A landscape with many valleys, sampled at points; each row gives a point and its height.
From any point a ball takes the steepest step (drop divided by distance) to one of its 2 nearest points. It stops when none of these is lower. Distance is the straight distance between rows; heights are no part of it.
kos height 428: [110  75 190 152 163 127 129 140 167 111 144 153 149 176 180 131 115 124
  84 142 155 106 137 180  80 129 119 103 107 124 170]
dit height 140: [138 141 102 103 147 168 114  79  95 104 120 117 113  79 100 131 184 129
 135  98 101 134 114 101 104 102 120  97 151 123 127]
Sepi height 364: [153 105 109 106 215 110  81  48 102 154 127 154 137 135 151 154 157 120
 118 118 152 135 124  91 135 174 124 134 148  93 130]
diba height 329: [102  78 152 150 162 148  80 110 162 118 167 152 121 149 172 137 146 105
  82 152 210 100 121 147 121 162 147 158  95 110 159]
Bofef height 243: [149 135 156 122 141 121 117 135 128  97 143 149 129 145 139 120 113 124
 141 146 144 101 118 111 137 149 147 161 112 144 140]
gide height 738: [108  95  88 114 145  75 148 113 158 195 118 122 164 165 169 145  94 164
 137 119 150 137 161 123 149 119 100 123 133 119 101]
Zag height 535: [116  42 118 127 124  89 160 142 161 132  88 162 135 146 119  75  69 154
 157 155 118 148 138 139 113  67 102 112 141 147 106]
Rimif height 617: [122  91  98 147 160  70  97 113 127 175  95 156 129 137 132 160 132 110
 164 100 128 131 138 120 151 142 120 172 132 107 121]
kido height 274: [120 158 129  57 106 198 134 116 141  85 187 133 126  96 130 118 160 153
 113 155 169 105 143  64 126 117 114 146 101 149 116]
fuga height 144: [171 155 142 176 154 124 136 159 112  59 116 140 110 145 107  87  84  91
 127 152 132 110  62 150 151 144 196 139 147 152 141]
fek height 151: [159 200 164 147 108 117 145 188  78 103 143 125 105 148 124 132  91 125
 140 165 115 115 102 105 173 185 167 140 147 142 157]
rezi height 638: [132 119 129 117 158  73 105  98 124 157 116 143 156 150 178 160 133 125
 139 103  98 145 146 106 110 146  92 123 122 103 116]
fupi height 207: [140 118 128  95 144 139 131  94  82 107  90 162 115  60  91 110 128 156
 160  91  90 165 136 117 155 118 133 107 152 135 174]
Fet height 357: [145 119 170 120 154 124 109 102  59 166 126 139 122 126 120 163 167 139
 163 129  77 144 101  87 132 157  97 119 168  72 166]
Bunud height 237: [129 154  74 163  89 140 158 168  90 137 113  76  95 121  58 122 118 123
 143 154 110 135  99 131 137 104 126 116 179 132  89]
bok height 677: [105 126  77 155 113  86 117 155 124 173 127 124 122 156  89 156 140 124
 179 154 162 101 106  77 130 118 123 197 151 125  54]
movil height 508: [139 130 120 156 158  91 127 128 164 129 124 114 146 160 186 150  98 112
  81 103 170 128 156 194 126 162 149 120  98 133 136]
lom height 266: [ 86 135  58  83 105 124 147  98 118 219 138  92 145  97 121 146 159 181
 160 111 112 153 150  77 141  99  71 110 158 100 114]
baz height 665: [106 104 109 170  86  82 140 190 112 178  97 128 124 151  98 143  95 127
 168 158 136 116 117 114 160 139 117 172 145 126  96]
Nekef height 180: [154 194 129 139 102 128 148 174  59 148 135  99 101 126  69 145 117 146
 167 170 112 118  78  92 169 166 143 138 184 129 123]
pup height 377: [128  81 168 184 176 104  97 124 125 131 133 172 123 162 150 142 127  94
 123 145 175  88  94 156 132 155 160 175 124 117 161]
Vamu height 322: [ 96 130  88 122 117 106 108 133 103 203 129 123 116 106  76 179 137 151
 178 133 162 120 131  88 182 172 131 197 143  91 115]
mip height 401: [131 135 131 158 118 183 146 136  96  78 107 119  79  86  59 110 140 125
 117 138 124 108  92 173 134 100 162 123 148 145 166]
vimo height 702: [155  90 129 124 176 112 143 110 124 117 145 137 137 188 125 106 110 139
 152 170 148 104  86  98  88  89 114 122 166 137  91]
bedi height 715: [180 112 137 118 189 105 141 109 163  81 128 132 162 180 129  66 100 127
 146 145  99 135  93 109  75  71 119  92 136 154  76]
fov height 114: [160 183 138 171 129 124 151 175 112  77 125 125 109 115 133 111  81 113
 118 133 157 115 118 162 173 174 186 130 126 160 166]
buk height 381: [139 128 159 152 145 128  96 120  88 123 115 147 103 139 107 151 170  96
 152 135  80 117  80 105 113 127 128 145 166 100 140]
tolu height 211: [101 184  86 146  59 151 117 145 153 145 108  94 100  71  95 155 170  96
 105  79  98 139 176 195 119 109 131 117  95 147 118]
Gitu height 410: [143  66 134 146 217 116 100  73 139 117 126 176 127 154 143 121 137 103
 106 129 168 106 102 159 114 134 147 132 136 128 152]
Sagon height 721: [164 172 130 145 144 102 115 147 173  80 109 126 160 130 136 104 126  78
 104  54  84 161 149 168 122 137 153 146  64 158  97]
zug height 51: [117 115 111 107 118 138 123  95 138 128 100 134 128  80 142 127 153 131
 108  75  93 158 179 155 111  92 107  94 112 132 135]
mus height 486: [126 165 171 120 116 206 100 105  76 122 160 127  99 116 129 150 183 122
 101 147 121 124  87 136 124 137 142  99 168 110 178]
Ruzo height 375: [ 85 159  98  85  91 145 117 135 148 152 165 125 115  68 125 143 112 147
 118 126 201 146 184 102 204 176 142 168  95 121 156]
gopot height 569: [129  59 164 140 169 141 150 116  92 169 152 131 139 164 104 142 128 161
 143 171 167 111  88 127 134 149 126 126 188  87 161]
suzu height 456: [112 145 181 156 110 123 104 134 109 164 156 109 125 173 190 190 167 103
  99 142  89 125 138 143  86 154  95 116 126  83 140]
mun height 204: [140 119  69 102 162  78 119  84 140 167  92 150 154 102 154 118  93 147
 139  66 139 157 155 132 193 133 151 113 126 143 130]
biru height 441: [169 171 159  85 160 111 122 105 167 101 160 124 180 168 206 123 121 130
 126 106 102 151 156 100  95 144 109 104  87 135  89]
pakub height 470: [121  58 173 132 167 122 122 100 121 144 114 159 138 137 169 150 123 139
 103 128 143 142 158 161 120 134 110  96 123 101 177]
gev height 363: [197 174 125 102 194 153 108  62 140  62 136 126 150 131 147  96 155 103
  91  81 104 142 123 137  94 124 151  85 120 154 113]
rogak height 349: [ 81 132 108  98  99 153 112 134 116 188 149 116 118  78  80 178 134 162
 146 139 173 143 167 111 210 194 141 168 126  88 163]
Naf height 248: [130 118  67 129 136  61 139 118 106 211  62 133 157 116 125 119  95 145
 163  70  91 165 128 136 202 149 145 101 147 118 136]
vepel height 240: [124 197 134 117  78  97 148 184 146 125 144 116 147 136 172 131  57 139
 136 130 140 140 161 125 175 164 142 141  93 158 122]
pomu height 751: [125 155 100 159  84 101 149 138 163 146 121  77 150 146 156 149 164 102
 128  92  56 156 149 149  79  85  91 104 110 112  81]
loga height 705: [142  81 166 181 174  93 155 142 130 143 133 135 143 215 156 136  88 131
 115 165 141 100 101 172 105 131 130 106 155 111 134]
zinis height 190: [161  96  84 156 189  98 138 114 151 103 105 125 133 169 113 102 102 101
 115 125 154 121 103 180 101 100 150 118 146 152  95]
fof height 280: [153 159  68 125 132  86 153 145 101 171  95 107 140 114  94 126  85 152
 157 109 126 153 119 120 199 163 147 122 165 138 116]
nopi height 220: [148 126  80 149 187 136 128 103 138 126 150 112 126 182 114 126 135 102
  99 144 198  84  73 154 112 121 165 151 155 143  88]
nafef height 271: [138 177  93 135  92  91 161 163 155 139 103 109 145 133 150 110  90 128
 132 104 109 148 153 150 152 125 140 106 119 159  99]
zema height 459: [102 113 186 115 116 181 117 145 145  75 156 156 115  92 149 118 131 126
 107 147 162 101 139 124 128 143 141 144  86 130 188]
dizo height 230: [116 187 126 100  83 152 142 164 158 112 177 102 132 138 126 127 143 138
 127 150 160  96 146  88 129 129 125 163  93 158  89]
Penaz height 554: [119 174 172 147  78 159 149 155 141 114 160  87 126 155 159 149 155 120
  93 135  95 115 140 162  74 114 106  99 112 125 119]
fanur height 169: [164 218 102 101 139 156  97  93 107  95 145 113 112 102 113 131 193 105
 128 108  82 135  98  76  98 121 127 114 145 127 103]
pog height 310: [147 131 162 111 126 163 184 146  61 142 138  90 131 123  98 127 115 173
 140 160 104 133  94 132 140 135 118  69 186 111 171]
poni height 245: [130 113 114 133  81 106 148 176 122 111 109 144 106 120  77  88  93 125
 175 172  88 135  93  64 112 103 117 147 158 142  70]
Muvo height 506: [163 143 171 156 168 122 127 126 197  77 148 111 178 177 168 105 135  97
  65  90 129 129 121 191  82 142 142 120  72 151 105]
muf height 231: [ 98 100 143 130 123 116  93 138 142 128 145 168 118 124 122 153 126 117
 154 144 165 102 130  96 148 151 129 211  98 121 126]
bom height 475: [100 125 137  85  91 154 141 115 114 148 142 115 121  92 125 143 155 157
 150 138 103 135 161  76 111 108  72 114 142 103 137]
balo height 580: [112  71 135 155 117 120 138 144 122 111  90 152 106 122  85 108 123 124
 156 138 110 117 119 135 117  93 119 149 132 132 130]
pogep height 268: [ 97 148 102 153  42 114 145 189 137 132  97 111  98 111  77 117 130 114
 165 142  86 128 123 101 131  92 118 158 120 143  84]
Rugag height 150: [155 219 140 147  91 147 128 157 100  97 126  98  97  85 114 139 111 108
 107 108 115 137 145 173 158 168 171 103 125 150 167]
bek height 201: [149 168 116 163 130 140 158 171 166  69 143 107 130 155 119  97  99 113
  86 145 189  84 104 177 118 133 176 138 104 181 115]
San height 296: [123 124  65 124 120 103 174 138 168 152 103 118 148 134 147  96  67 154
 117 103 161 139 160 177 167 111 148 104 125 172 117]
zon height 597: [120  48 100 151 146  84 128 126  97 170  67 151 123 116  74 136 110 139
 186 128 129 139 106 134 166 137 134 166 161 106 129]
deme height 197: [137 117 113 166 172 149 107 111  73 140 129 109 102 169  79 136 150  87
 150 145 111 119  34 136 100  92 144 119 218 102 117]
bal height 419: [128  96 110  82 172 155  95  63 138 105 128 171 131  79 143 111 135 138
 119 112 175 151 165  96 153 143 133 136 113 122 158]
zuvi height 566: [ 83  79 136 127  86 139 137 129 128 121  89 143 110  88 100 123 161 120
 152 119  74 132 141 133  87  64  87 131 118 127 132]
dukan height 681: [127 104 124 208 135  82 112 159 114 140  92 129 100 156 105 152 123  78
 128 125 126 103 107 177 139 148 153 172 133 123 131]
lifem height 348: [113 110 133 148  89 130 162 180 184  94 119 129 133 139 134  90 106 123
 121 134 141 102 146 169 101  95 128 138  76 174 103]
susi height 382: [107 134 191 154 123 162 134 158 118 115 157 120 118 127 175 144 129 132
  65 148 156 116 140 191 124 163 145  90 126 111 201]
Sivar height 330: [141 107 174  79 172 140 102  85 143 102 157 173 157 144 176 120 131 136
 125 140 134 126 139  70 106 135 107 130 106 114 139]
Vuzal height 232: [135 137  96 124 140 163 164 131 150  93 147 113 117 120 129 108 112 152
  92 146 204  90 134 164 124 123 159 123 117 158 139]
nini height 128: [135 112  55 125 141  89 116 106 152 126  55 149 133  88 104  83 120 111
 141  60  87 159 128 147 146  74 151 117 116 161 104]
Tuta height 172: [161 148 102 155 123 127 168 177 131  69 132 122 113 153 104  75  67 129
 120 170 170 102  83 139 135 119 172 137 149 173  94]
Sava height 282: [154 102 136 111 104 123 199 176  83 160 111 102 130 127  89  93  74 184
 167 167 105 161 111 120 152 149 111  81 181 123 133]
fofun height 359: [126 166  86 100 136 181 134 100  87 138 139 108  92  82  60 142 150 174
 135 150 198 123 127 119 183 179 173 157 158 119 143]
kezo height 530: [103  94 202 125  95 136 109 134  89 123 102 172 106  84 125 157 144 127
 156 117  75 141 157 114 134 132 105 141 112 103 193]
nif height 228: [144 239 155 142 106 166 103 157  93 118 160 105  89 135 102 150 162  95
 114 152 102 102  80 121 128 158 166 133 160 136 147]
Mena height 146: [155 194 126 106 140 159 133 123  74 161 162  88 116  99 123 159 132 146
 102 133 166 144 146 142 179 208 150 105 154 112 164]
nokik height 690: [123 113 115 202  89  87 136 202 141 108  70 128  97 129  96 116  87  85
 127 138 113 121 118 180 139 129 155 156 118 150 116]
nuna height 294: [101 167  54  96 119 114 105  98 111 195 125 110 129  85  96 155 156 156
 165 102 134 137 137  80 168 136 104 151 147 102 114]
nodi height 185: [106 125 156 126 109 130  99 148 148 128 161 148 139 161 134 150 158  96
 151 146 126  86 109  72  94 133 111 199  90 122  86]
rumip height 547: [ 98  95  86  75 111 150 178  92 135 180 110 110 158  89 123 103 111 197
 115  99 134 155 175 138 153  77  97  54 147 132 145]
vimi height 235: [ 95 148  80 165  91 149 117 139 130 134 109  99  82  93  67 150 184  83
 116 115 116 108 130 169 112 101 127 156 126 132 107]
gok height 181: [138 228 128 152  71 121 116 159 123 130 120  93 108 105 127 165 142  85
 105  92  77 148 169 172 126 153 136 103 102 135 128]
funo height 137: [156 154 153 149 124 105 144 109 130 129 115 103 146 138 186 150 143 123
 124  82  31 177 167 158  83 113  96  54 139  96 125]
kar height 423: [100 121 170 145  99 137 122 142 121 167 143 100 120 135 182 181 141 132
  78 131 139 142 181 173 118 166 102  85 122  81 168]
gusi height 256: [ 84 173 161  77  73 176  91 140 137 114 199 116 117 114 170 160 138 127
  99 156 153 133 174  82 132 166 111 136  78 114 140]
gibo height 187: [112 143 105  87 110 127 130 127 157 159 163 105 143 151 158 153 136 150
 130 142 162 111 155  80 108 118  84 144 111 126  79]
gola height 620: [120 116 218 128 115 142  88 147 151  92 149 169 139 138 134 115 166  82
 128 106  82 118 109 113  85 135 118 200  60 139 131]
vezag height 500: [ 90  79 215 125 106 159 130 145 111 109 132 184 119  87 134 136 107 148
 138 147 136 125 159 116 148 138 112 140  99 101 218]
Zar height 160: [154 114  62 139 183  77 118  93 143 138  79 126 132 130 125 119 115 115
 130  85 135 141 126 157 144 117 151 127 146 146 108]
nop height 477: [163 139 148 119 168 104 136 115 184  96 140 125 179 159 205 118 104 132
  95 102 138 143 169 169 100 139 129  94  85 143 111]
Giz height 383: [126 154 119 131 117 174 132 121  88 121 127 110  82  66  67 144 149 142
 110 130 150 127 126 173 162 158 162 124 155 123 170]
Fab height 202: [140 243 124 108  94 170 104 121 105 126 163  83  97  99 113 162 177 111
 118 129 106 131 135 100 119 159 131 115 134 132 120]
vid height 633: [ 80 122 176 112  91 131 126 163 117 180 173 105 130 136 148 192 119 141
 117 164 157 121 171 108 156 170 100 144 110  77 162]
Fid height 94: [165 142 127 119 150 142 182 132 100 139 138  89 147 124 130 133  93 164
 110 140 168 137 139 159 160 174 142  79 154 127 173]
lonuz height 173: [157 154 102  95 134 139 146 110  95  91 105 128 119  95 107 103 119 161
 161 119  99 145 115  83 136 107 120 110 163 145 123]
feb height 145: [135 133 153 113 129 125 156 147 108 128 145 137 142 103 146 128  75 171
 126 134 156 132 168 129 170 166 128 114 117 117 185]
Kemo height 288: [175 180 129 119 180 146  78  87 111 116 159 127 128 156 165 136 163  95
  94 125 141 123  84 113 127 166 164 124 153 124 128]
Nito height 236: [138 144  80  96 143 113 145 107  75 187 128  97 139 109  99 136 145 177
 178 121  93 161 108  79 130 116  84  96 188  93 125]
kilaf height 335: [143 163  50 131 164 127 120 103 102 143 117 113  96  95  63 140 134 137
 157 123 183 122 104 123 187 169 173 175 162 131 109]
muv height 517: [ 69  68  88 106  80 112 158 143 185 153 103 156 142 124 117  70  80 158
 155 130 129 131 149 115 144  64 111 127 108 173  99]
Dapab height 778: [ 82  93  81 140  97  80 129 132 133 201  76 142 132 111 120 122 120 141
 175  98  91 146 142 118 155  95 102 132 134 117 118]
lan height 327: [184 188 103 107 186 160 104  77 133  97 158 110 136 130 171 116 154 112
  62 106 169 144 127 142 117 162 160  94 118 148 120]
Fevu height 570: [146 103 106 151 147  66 158 136 192 119  74 131 167 160 159  85  67 132
 116  94 100 159 155 191 121  89 137  89 107 161  93]
boze height 199: [171 102 159 166 180  89 117 132 120  95  91 162 128 162 117  92 102  95
 146 137  64 146  84 134  96 105 138 105 156 115 131]
mita height 449: [114  97 118  75 140 159 150  97  98 169 129 122 141  86 119 148 138 179
 134 128 149 148 164  96 153 142  91 107 153 101 159]
Posu height 771: [103 140  91  91  96 122 117 107 191 147 143 113 164 128 179 128 132 129
  94  86 138 155 191 148 120 123 112 123  70 143  91]
mil height 494: [ 76  63  74 135 112 136 123 106 139 182 111 115 112 112  88 162 166 147
 143 124 161 106 139 129 115  91  93 161 142 107 104]
Vad height 803: [117 122 123 115 110  49 122 154 147 169 117 157 160 158 173 126  80 143
 184 124 101 142 134  72 159 136 103 158 119 130 101]
momat height 671: [132  94 140 193 141  86  97 152 147 122  97 146 127 180 118 132 147  54
 132 112  87 109  91 151  87 114 135 170 101 125  90]
zun height 218: [145 134  77 165 139 147 133 133  98 104 113  94  89 136  56 112 128  94
 134 134 115 119  56 131 103  74 149 126 178 126  77]
Lelur height 276: [126 206 123  83  81 115 121 143 123 135 154 124 130 105 152 141 106 137
 149 118 113 147 157  74 165 159 124 133 106 148 124]
Mana height 309: [100 137 173  63  98 187 143 123 120 113 191 132 126 109 156 135 134 179
 107 170 160 119 171  50 137 138  91 123 115 109 155]
dimis height 548: [184 111 163 122 160 113 155 140  61 129 110 150 139 121  98 111  90 152
 176 136 103 144  99 110 179 174 151 117 177 117 177]
dovo height 424: [121 133 146 132 113 177 126 136 139  66 129 144 104  90  91 105 158 112
 108 124 137 106 119 153 114 116 154 146  95 162 153]
Fav height 312: [108  84 124 110 152 144 135  97 187 121 150 120 146 141 173 119 128 145
  79 141 186 114 175 154  97 104 104 107  99 138 127]
gir height 200: [130 177 137 106 110 137 105 123 116 138 172  98 119 120 173 164 136 130
  86 135 157 142 173 123 143 190 132 121 109 114 146]
Raruz height 307: [158 175  55 127 143 114 148 129 122 148 109 103 128 104 106 129  86 145
 129 115 191 137 135 157 205 177 177 137 153 154 133]
repa height 827: [ 91 150 116  84  59 123 119 143 153 119 125 153 134  80 109  99 148 138
 183 111  70 137 137  52 131  88 100 173  80 151  92]
fovuf height 422: [124 100 139 124 165 179  73  73 119 132 156 119 121 130 174 142 178 124
  60 138 181 142 143 150 111 159 120  89 119 100 155]
mis height 503: [106 164 172  92  78 169 123 120 128 111 173 123 128 113 156 148 182 133
 137 133  67 134 156  72  67 107  67 113  98 113 124]
Vadon height 831: [140 150 117  59 136 119  97  93 147 131 171 130 166 132 207 141 107 143
 107 117 154 158 184  71 155 160 113 119  96 111 122]
beniz height 205: [167 179 102 129 138  96 141 143  63 150 114  99 119 117  90 128 119 139
 182 135  78 152  79  71 142 145 122 113 186 100 106]
Kaneb height 727: [164 125 121 120 150  96 139 111 166  98 113 122 156 154 145  92 132 117
 140  93  75 152 131 133  77  83 108 102 115 144  80]
Pako height 368: [142 153 117  97 138 149 110 107 158  84 151 145 144  85 167 104 114 129
  96 106 171 146 178 124 150 150 146 120  81 151 149]
pabi height 507: [159 206 174 116 125 165  99 114  65  86 132 141  91  82 128 138 162 108
 118 117  74 140 119 119 135 152 145  97 145 123 175]
rof height 287: [107  71 164 135 153 169 108  81  90 101 105 174  86  68  93 128 168 132
 135 127 141 126 122 141 144 125 155 145 129 102 202]
Dal height 171: [166 135 180 157 144  88 132 122 113 112 105 132 134 170 166 137 124 108
 142 120  40 146 124 131  86 115 115  81 148 107 135]
tana height 390: [158 164 190  96 148 142  89 116 149  75 186 145 164 162 197 116 134 108
 101 127 127 131 127  95 108 168 135 141  72 139 132]
noza height 801: [117 123 124  75 126 137  67 100 173 118 176 114 158 125 210 125 135 119
  76 105 171 170 201 117 129 154 113 108  49 118 116]
tobi height 700: [152 164 151 190  86  95 144 209 139  75  91 123 119 152 128  99  76  88
 124 136  70 140 122 158 128 138 161 125 112 150 108]
pegu height 526: [164 154 186 125 125 141 136 133  66  89 125 152 106 113 111 114 120 132
 153 144  83 125  99 104 145 135 142 107 156 131 180]
dep height 283: [155 100 196 114 172 133 108 109 118  91 145 189 136 157 151 105 120 119
 144 153 124 114  88  99 112 126 134 131 139 128 161]
Kom height 289: [ 86 142 120 147  39 117 140 192 132 141  78 140  89  79  79 119 103 134
 164 126  93 133 150 130 182 123 145 161 108 153 142]
gipa height 581: [141  58 141 174 152 109 130 133  92 110  80 162  97 124  65 103 100 128
 176 158 139 120  79 132 152 119 160 162 171 127 141]
Bopif height 591: [ 97  79 183 130 124 170 125 120  90 174 152 128 111 154 116 166 172 141
 125 173 147  94  91 129 110 118 111 134 170  81 163]
fazeg height 709: [166 187 133 171 106  92 144 186 178  79 103  96 160 166 122  89 102  77
 118 104  68 155 126 146 110 125 152 141  90 156  60]
gitet height 392: [165 111 146 102 193 168 118  69 138  69 134 145 141 131 120  78 152 122
 102 114 117 126 102 140  79  78 126  89 140 155 132]
dizip height 720: [121  67 125 150 151  73 160 145 144 167 130 123 151 197 143 139  82 152
 128 165 178 105 130 134 122 128 116 146 147 128  97]
Taz height 316: [102 117 145 137  51 119 161 198 152  99  94 150 122 105 119  94  84 140
 151 142  99 137 146 134 137  94 121 138  87 165 129]
tev height 98: [127 155 149 137  95 104 129 124 153 118  94 120 152 109 176 135 125 115
 115  64  59 175 181 178 111 111 119  83  95 134 123]
kera height 324: [118  88 185 106 165 157  92  80  70 125 126 178 106 103 117 146 157 141
 143 135 110 129 105  91 138 144 123 144 156  81 187]
lete height 567: [177 101 131 161 156  90 157 166  76 116 102 140 125 146  78  98  60 139
 160 157 132 138  72 126 173 162 170 135 182 129 136]
tepe height 421: [142 100 156 132 190 159 120  96 130  97 142 143 127 157 142 113 144 125
  85 144 152 105  86 186  89 108 148  94 158 132 165]
vafut height 692: [137  95 166 206 151 112 125 151  98 150 112 120 116 202 119 146 122  93
 109 145 115  98  74 190 108 124 143 123 168 107 150]
gipo height 651: [101 155 150 148  83 101 130 176 111 164 138 109 119 145 131 173 112 128
 155 150 127 104 145 109 154 166 111 168 125 111 126]
per height 532: [ 88 150 147 124  72 177 124 139 140 133 164 109 115 114 126 160 191 114
 113 140 104 112 143 124  82 113  93 146 104 119 121]
zisef height 558: [140 117 198 132 128 135  91 114 116  86 108 178 120  84 156 135 149  93
 120  89  68 151 155 143 114 142 127 118  79 120 185]
sanup height 529: [154 156 180 153 145 143 145 141 148  85 143 109 149 173 174 119 127 113
  80 130 110 117 112 180  84 120 141  86 118 139 137]
Pulil height 247: [156  94 143 104 180 170 101  70 102  70 106 189 100  71  98  90 144 130
 144 111 119 132 114 121 123  94 147 123 138 137 172]
Mamil height 258: [143 101  96 130 113 145 179 166  76 135 109  94  95 112  42  93  82 163
 166 162 118 151  71 117 148 126 135 108 196 128 107]
leg height 549: [104 101 134 144 109 145 116 102 130 136 131 121 116 127 126 165 195 101
 124 124  86 127 129 135  64  90  77 126 125 106 116]
rafu height 611: [ 64  74 165 108  91 175 142 133 111 167 160 122 111 117 112 169 152 166
 126 170 165 100 148 100 130 131  93 156 134  78 158]
Nipi height 341: [129 131 179 124 121 191 162 137  75 124 149 101 120 108 137 137 136 173
  87 151 132 126 123 168 128 141 129  56 160 110 203]
Viv height 133: [ 98 137 164  96 108 157 109 134 152 141 202 121 147 168 169 157 161 124
 115 167 152  93 137  60  86 133  92 164  93 109 103]
kodag height 754: [ 98 127  88  95 116  94 125  89 169 201 121 113 171 141 195 147 117 149
 110  76 124 162 186 134 140 117 107  91 110 114 107]
fomi height 198: [137 149 173 136 116 112 157 167 140  89 141 132 145 144 174 111  79 140
 125 138 128 125 153 137 137 144 133 119 102 149 148]
Dib height 767: [102 146  37 149 114  74 110 119 147 188  98 108 143 132 130 145 142 104
 146  76 103 140 141 137 141 105 111 133 122 124  82]
seba height 790: [ 91 110 123 111  74  80 150 163 128 191 100 134 158 123 145 126  72 163
 168 125 106 148 152 100 186 131 109 135 119 126 138]
pim height 252: [131 190 121 141 103 148 108 148 117 116 145 107  99 133  80 143 158  94
 144 147 113  95  91  84 113 127 140 170 142 133  93]
tir height 93: [ 96 114  81 108  88 125 141  99 171 135  82 141 140  75 126  85 126 137
 127  52  88 155 169 156 138  50 127  85  91 164 121]
Gula height 277: [100 130 123 130 139 171 123 123 146 117 177 116 118 137 142 130 138 134
  83 169 237  79 119 138 138 161 163 152 114 127 155]
vulev height 759: [116 155  67 171  88  72 129 161 173 163 101  87 143 159 125 133 137  87
 142 106  82 144 122 130 102  98 109 139 114 129  44]
puf height 385: [ 97  89 180 157 123 139 152 172 192  79 145 126 152 158 153 106 105 144
  90 158 180  80 130 184  79 107 129 126  74 161 139]
Dab height 223: [152 115 162 145 122 106 137 167 116  85 116 147 118 159 107  94 112  98
 163 165  69 128  64  82  88 102 127 135 151 129  89]
zepi height 445: [136  74  95 134 193  95 103  84 179 147 130 149 147 163 154 139 135 104
 106 115 186 114 138 145 111 134 128 154 101 134  91]
Befu height 253: [181 160 128 133 184 141 103 122 152  87 166 138 152 180 150 109 145  81
  96 126 161  96  64 135 108 136 169 152 121 153  96]
Dufem height 323: [165 159  83 108 173 113 109  86 114 152 140 106 128 138 135 156 149 132
 123 116 154 125 112 108 131 147 126 124 159 121 101]
rit height 270: [131 133 101  96  96 129 171 153 133 109 127 130 128 128 101  85  81 171
 168 173 140 125 116  63 137  96 121 127 151 165  91]
moze height 555: [132  63 144 146 154  82 156 142 200 111  97 153 163 177 146  78  66 143
 139 145 129 129 148 174  93  77 118  94 104 160 100]
sig height 317: [140 180 131  79 111 137  99 124 151 103 155 132 143 102 160 118 138 110
 114  87 102 156 169  94 132 152 125 138  69 151 107]
Varon height 538: [131  72 118 122 182 125 150  96 108 167 134 140 142 122 106 139 103 157
 132 145 200 122 129 133 176 168 148 147 152 100 165]
Gug height 411: [133  77 114  88 195 154 102  43 107 148 124 144 137  95 134 135 154 159
 106 125 161 151 144 105 138 145 112  94 153 100 159]
bober height 365: [111  69 161 111 168 165 112  77 153 135 168 138 143 162 177 133 164 140
  73 158 186 111 131 135  74 109  92  99 124 102 144]
tiv height 254: [131 126  74 164 145 146 105 105 114 120  97 107  82 107  57 147 178  85
 113 112 147 104  94 167 133 121 164 159 153 129 102]
Morer height 297: [132 120 134 113 118 136 154 155 124 114 160 137 127 159 111 106 101 155
 164 194 176  78  92  62 127 111 124 172 142 153  86]
bub height 660: [105  94 187 192  99 120 119 194 147 110 123 141 121 181 114 120 143  76
 131 154  96  87  83 150  88  97 126 170 102 121 109]
kat height 505: [129  49 128 142 169 131 162 112 110 161 101 127 130 114 111 138 111 149
 111 127 160 132 135 191 140 142 124  95 155 104 185]
Vuz height 815: [101 138 102 105  84  82 101 154 150 147 106 168 142 116 124 107 100 134
 190 115 102 128 128  52 162 120 126 184 101 142  86]
gotun height 590: [112 154 216 125  85 134  77 147 130  96 147 157 121 118 167 159 159  79
 123 104  63 144 143 115 108 161 122 155  60 117 152]
Dorun height 688: [129 103  87 130 155  88 120 105 123 149 138 140 142 163 116 136 147 126
 170 142 144 108  96  65  98 102 109 160 153 118  64]
fopim height 170: [147 121 113 116 171 177 115  69  76 129 142 117 100 129  96 138 182 124
 127 130 104 122  65 120  94  89 126 100 196 113 134]
Lusid height 531: [102  98  67 127  96 121 185 125 125 172  91  88 140 113 111 100 106 169
 132 106 103 164 146 169 136  67 105  58 162 138 116]
lek height 275: [119 167  94 131 131 164  79  96 115 131 139 125  77  96  67 159 200 102
 133 137 148  97  91 107 121 144 157 182 145 115 102]
zenu height 472: [ 94  59  83 132 136 115 117 105 170 151 115 152 132 131 126 134 141 123
 121 120 175 106 149 141 120  98 111 179 108 144 101]
segi height 643: [110 116 183 165 118 145 105 176 160  88 139 154 125 144 124 118 144  87
 115 135 137  91  92 145 109 133 152 198  70 150 132]
Pogur height 513: [ 90  66  86 130  99 129 167 128 113 192 105  98 123 102  83 142 134 161
 143 126 127 137 145 164 129  91  92 104 155 107 136]
kada height 269: [104 101  70 105 134 137 170 120 184 126 122 115 150 125 140 107  96 160
  96 120 210 114 172 172 123 100 124 109 110 165 129]
dalo height 462: [122 136 143 126 136 193 107  83 114 132 164 103 115 137 151 153 200 127
  69 146 137 115 107 157  84 119 121  86 156 110 139]
duf height 739: [126 139 100 119  95 113 168 120 175 135 128 103 161 137 160 106 128 154
 145 107  73 159 159 133  93  58  94  81 118 134  86]
zov height 497: [ 84  70 101 106  99 120 129 124 204 130 107 160 156 108 126  90 134 133
 130  94 137 121 166 137 117  62 101 152  70 164 103]

For each start below, name the point where the ball stops.
moze => fov
Lusid => fov
suzu => dit
Dorun => zug
bub => Zar
Vuz => zug
kos => zug
